Each scene shows the same named points in several views. A view is turned or mirrored, and shifted as a whole, has a little noise and may leave points out.

Scene 1
View 1
Z324: [ -3  -4   8  15  -1   5 -20   8   1   5   1   2   3   6 -20 -13 -16  11
  -4  -2   1  -4  -4   0  -7]
Z586: [-13  -7   8  11   1   0  -8  11   5  -2  -1   1   4   4  -7  -4 -12   6
  -4   1   7   2   2  -2  -1]
Z766: [ -8  -3  10  15   3   2 -10  12   5  -1   3   9  10  -3  -1  -5 -14  12
  -5   7  12   5   1   1   3]
Z255: [-19 -12   9   1   5  -8  -2   4  -2   5  -6  -5  11   0   4   8  -2   3
  -7   4   0   3  11   8   2]
Z378: [-29 -15   4  -2   9 -12  11   6  -1  -3 -14 -10   5   3  10  12   0  -5
  -3   0   1   3  16   0   5]
Z411: [  5  -8  17   5   2   1 -26   5  10   5   9   7  12  -5  -9   3 -14  21
 -18   9  14  -4   0   6  -4]
Z131: [-16  -8   9   5   5  -4  -6   3 -11  10  -9   0  12  -2   0  -2  -4   7
  -3   3  -7   5   8  11   0]
Z242: [-28  -9   6   1  12  -3   6  17   7 -16 -19   8  -4  -2   8   2  -9  -1
   0   1   9   7  10 -13   1]
Z744: [ -4  -7   5  17  10  -1  -5   9   6  -4  -8   6   6   3  -1  -5 -12   5
   1  -1   8  -4   2  -3   5]
Z824: [ -2  -3  13  13   7   0 -12   5  -5   9   1  11  22  -9   3  -2  -9  16
  -5  10   4   5   3  14   5]
Z863: [-22  -8   2  11  -5  -6   0   9   1   3   5 -11   6  10  -6   0  -9  -1
  -2   1   2   5   5   2   4]
Z510: [ -5 -14   5   6   5  -4 -10   2   6   3  -5  -9   2   9 -10   2  -7   6
  -8  -5   4 -12   3  -2  -3]
Z844: [ -7  -8   7  11  10  -1  -7   7   1  -1 -11   5   7   1  -2  -4  -9   7
  -1  -1   3  -3   4  -1   0]
Z70: [  4 -10   4  18   6  -6  -5   6  12   1   8  -4  14   7   1   4  -8   7
  -5   3  17  -9   3   3  11]
Z875: [ -5  -6   9   9   2   3 -17   9   8  -2   1   4   2   2 -12  -5 -15  12
  -9   2   9  -3  -1  -4  -6]
Z440: [-11 -11   9   4   6   0 -15   1 -10   9 -14  -1   4   3 -14  -8  -9   8
  -3  -6 -12  -4   3   4  -9]
Z858: [ -2  -8  -1  23  10   0   0  12   9  -9  -8   3  -1  11  -6 -10 -14   1
   6  -6  11  -8  -1 -11   6]
View 2
Z766: [  1  -4  18  -5  -9   7  -3   7   1 -16   3  12   5   1   3  -2   2   8
  -2  -5  -2   3  -3  -6   2]
Z844: [  3   1  17   2   0  12   2   6   7  -7   2  12   8   4   2   2  -5   4
   9  -9  -2  -3  -2  -5 -11]
Z255: [  0   2   2  -1   2  13   1  11   2 -14  -9   4   4   1  20   1  -4  12
  13 -11  -3   0   7  -1 -18]
Z744: [  0   6  22   2  -5  13   6   7   8  -6   5  12   7   1   1   0  -3   4
   8  -6  -2  -2  -3  -7 -11]
Z242: [  7  -1  19  16   1  15   3  21   2  -9 -14  16   4   0   6   3  11  14
  13 -14  18   1  -8 -17 -13]
Z875: [-2  3 16 -5 -4 12  5  8  9 -8  3 12 12  2 -1 -7  2  0 -2  1 -2 -9 -1 -6
  2]
Z440: [  9  -1   7  -2  17  16   4   1  12  -4   3  10  16   6   4  -1 -10  -1
   2  -9  -7  -9   7   2 -16]
Z824: [  4  -6  10 -13  -7   4  -8  -2  -1 -18   2   9   3   8   6   6  -6   9
   6 -10 -15   7   5   5   1]
Z863: [  0  -2  14   2   2  12   2  13   0 -11   3   5   5  -9  20 -11  -5   9
  -3  -2   4  -1   3  -2 -21]
Z411: [ -7   6   4 -19 -11   7   2   3   8 -15  -1   7   9   8   2  -3   3   0
   2   4 -14  -8   5  -2  14]
Z324: [ 3 -2 15 -9  4 11  2  1  8 -8 10 11 13  2  2 -6 -7 -2 -8 -1 -9 -6  2  0
 -5]
Z70: [-13  11  20  -5 -22   8   5   7   3 -11   8   4   0  -4   9  -3  -6   7
  10   0  -9   3  -1  -4  -8]
Z586: [  0  -1  22   0  -5  11   2  10   3 -11   5  11   7  -3   5  -8   0   5
  -3  -1   2  -2  -3  -7  -8]
Z510: [ -7  12  12  -2  -2  16  12   8  13  -3   3   6  11   0   7  -5  -6   0
  10   1  -4 -10   3  -4 -14]
View 3
Z875: [  4  -6  -1   4  -2  12  -4  -9  -5  -1  -5  11  -1  -2 -10  11  -8   2
  14  -4  -6  -4  -7  -3   3]
Z858: [  0 -10 -16   1  -6   8 -16 -18   9   2 -10  -2 -11  -3 -11   1  -4  -2
   4  -8   0  -4 -14   4  12]
Z131: [ -4   4   8  -1 -19  11  -1  -5   2   8  12 -11  -1 -16  -3  19   1  10
  13  -1  -3 -11  -1   7   2]
Z378: [-19  -3   6  -5 -17   4  19  -8  14   9   6 -20  -3 -22 -16   3  -2   3
   8  -8  -4 -13  -8  18   0]
Z242: [-12 -10 -12  -1  -5   6  20 -18   5  12   6  -9 -12 -13  -9   1  -3  -3
  14 -16 -12  -6 -16  16   1]
Z411: [  6  -3   9  12  -8   9  -3   2 -17  -8  -9  14   2  -7  -6  15 -10   1
  21   2  -3  -6  -6 -14  -8]
Z255: [-10   0  10   0 -19   7   8  -2   4   5   5 -12   0 -19  -9  12  -2   5
  12  -2  -3 -12  -3   9  -2]
Z824: [  2  -2   3   8 -18  12  -9   5  -6   0   3  -5  -7 -13   9  21   1   4
  24   0  -1 -12  -3  -6  -5]
Z586: [ -1 -11  -3   0  -3  12  -5  -7   7   1  -5   4  -4  -6  -8   6  -2   1
  14  -7  -4  -9  -6   0   7]
Z440: [  4   8   6  -3 -14  14  -8 -14  -4   8  11   0   6  -9 -11  22  -5  14
   5   0  -6  -2  -1   7   8]
Z510: [ -2   1   5   1 -12   7  -6 -11   1  -2  -8   1   4  -8 -21   7 -11   5
   1   0   0  -4  -6   4   5]
Z70: [ -4  -8   0   7 -14   5 -12   1   7  -9 -19  -5  -7 -11  -9   3  -6  -5
  11   1   5 -12  -8  -6   0]
Z863: [ -7 -11   5  -7  -6  15  -1  -4  24   7  -1  -5   0 -10 -12   5   6   7
  11  -6  -3 -14   3   8  11]
Z844: [  0  -1  -4   3 -13  10  -6 -11  -1   4   2  -5  -6  -9  -6  11  -5   4
  10  -5  -3  -5  -9   5   3]
Z744: [ -1  -7  -9   4 -11   8  -9 -10   2   2  -5  -4 -10  -8  -6   7  -4   0
  11  -6  -2  -5 -12   1   3]
Z766: [  1 -11  -3   6  -5  13  -4  -2  -2   0  -3   3  -8  -7   2  11  -1  -1
  23  -6  -4 -10  -7  -4   0]
Z324: [  9  -4   0   2  -2  16 -16 -10  -3   0  -2  12   2   0  -8  16  -4   8
  11  -1  -4  -2  -1  -4  10]
View 4
Z324: [  1  27   9   5 -19   0  -9  -4  -4   7   5  -2   1  -8   1 -18  -5   0
  11   2  16  19  13  12  -4]
Z378: [ -1  10  -3  -4  18 -17  15  22  -2   1  10  -7   6  -3  -2  15 -21  -7
  15  15   4   6   1   6   3]
Z440: [  0  26   1   2  -8 -14   2  -3   3  20   8   4   1  -7   8  -9 -13  -2
  11  11  15  25  10   4  -2]
Z255: [ -4  17   1   0   7 -16   8  15  -5   4   5  -2   5  -7   0   4 -15  -3
   6  11   4  13  -3   5  -7]
Z70: [  2  16  12   0  -8   1  -4   2 -12 -10  -2  -5  14  -5  -5   4  -7 -12
   2   0   8   6   0  20 -14]
Z510: [  8  20   6  -4  -9 -10  -5   1  -1   5   7   5   8  -3   3   0  -9 -11
   8   9   8   7   7  16  -2]
Z858: [  5  10  12  -2 -11  11  -2   0  -3   1   5 -14  15  -2  -7   4  -7 -11
  17   4  18  14  21  17   0]
Z875: [  0  19  12  -1 -19  -3  -9   6  -4   4   4  -3   5 -10  -4 -12  -1   0
  11   5  10  11  12  10  -4]
Z131: [ -6  22   0   5   6 -14   9   7  -2  11   4  -2   2  -9   2  -1 -16  -1
   7   9  10  24  -1   1  -7]
Z766: [ -7  15  12   4 -12   1  -2  10  -9  -2   0 -11   8 -12  -9  -7  -3   3
   8   1  10  17   6   4 -10]
Z411: [ -4  22  16   1 -22 -11 -13   7  -9   1  -2   5   7 -16  -2 -14   5   3
  -4   3   2  10  -2   8 -17]
Z844: [ 0 14  8  0 -7 -4  2  5 -1  9  4 -6 11 -8 -2  1 -8 -4  9  9 14 19 10  7
 -4]
Z242: [ -4   0   7  -7   2  -6   9  33   1   2  10 -18   8 -10 -14   9  -9   3
  23  16   6   9  15  -2   8]
Z744: [  0  10  11   0 -10   2   1   5  -2   3   3  -9  13  -8  -6   3  -6  -6
  10   6  13  16  11  10  -6]
Z586: [ -2  17   9   1 -10   2  -1   8  -7  -3   5 -11   5  -8  -7  -8  -8  -2
  15   3  12  11  12  12  -3]
Z824: [-12  19  10  10  -6  -7   3   5  -9   4  -6  -5  10 -15  -3  -5  -6   3
  -3   3   9  27  -6   0 -20]
View 5
Z824: [ 19   8  10  -4  10 -11 -12   0  14  10   3  11   3 -13   7  13  -5  -7
   2   0  13 -10  -9  11  -2]
Z744: [  5   3   2   9   6  -1 -11   7   5  -1  -2   6   9 -13  -6   2   6  -2
  -4  -4   3  -2  -6   9  -5]
Z378: [ -9  -9   9  23  -6   1 -16   8   7  -7 -13  10  -3  -9 -10   5 -17 -17
 -18  -9  23  -3   7  12 -13]
Z875: [ 2 -3  0  1 10  5 -6  5  4  2 10 11  0 -2  2  6  7  1 -4  5  7 -2 -8  8
 -5]
Z440: [  3  -5  -9  -1   8   4 -23   7  18   2  -2  19  -2   3   6   8  -5  -1
 -16   6   6   3  -4   3   6]
Z844: [  4  -1  -1   7   7  -1 -15   7  10   0  -2   8   5  -8  -2   4   0  -2
  -8  -3   5  -1  -5   8  -2]
Z411: [ 17  -1   0  -3  15   4   7   2   5  13  10   5  -4  -5   6  15   5   7
   9   5  20   0 -13  13   6]
Z858: [ -5   3  -3  11   5   2 -12  10   0  -7  -3   9  15 -13 -12  -2  17   3
  -5  -2  -6   4  -6   7  -5]
Z766: [  6   2   8   1   9  -2  -6   3   3   3   9   8   4  -9   2   7   6  -4
   2   0   8  -8  -9  11 -10]
Z324: [  2   0  -6  -6  10   6 -11   5   7   3   6  18   2  -1   4   8  13   7
  -4  11   2   2 -10   4   2]
Z131: [  5   0   4   3   3  -4 -21   4  17   4  -5  18  -3  -6   4  11 -13 -10
 -13   0  16  -5  -1   9  -3]
Z863: [-11   0   6   6  -4   2 -14   4   1  -3  -4  25  -4  -8  -4  11   3  -8
  -9   7  17   0   1  10 -13]
Z70: [  5   9   5   9   2  -3  -1   4   0   3  -8  10   7 -22  -9   9  10   3
   6   0  18   4  -7  15  -1]
Z510: [-1 -5 -8  9  5  8 -7  9  6  0 -9 12  0 -6 -7  9  3  5 -9  4 15 10 -3  9
  6]
Z586: [ -3   1   3   5   5   2  -9   5  -1  -2   4  13   3  -8  -3   5  10  -1
  -3   3   6  -1  -7   9 -10]

In a view up to two points have been moved. Name them for each view, in the order of its rows, or write none.
view 1 -> Z586
view 2 -> Z744, Z324
view 3 -> Z863
view 4 -> Z242
view 5 -> Z875
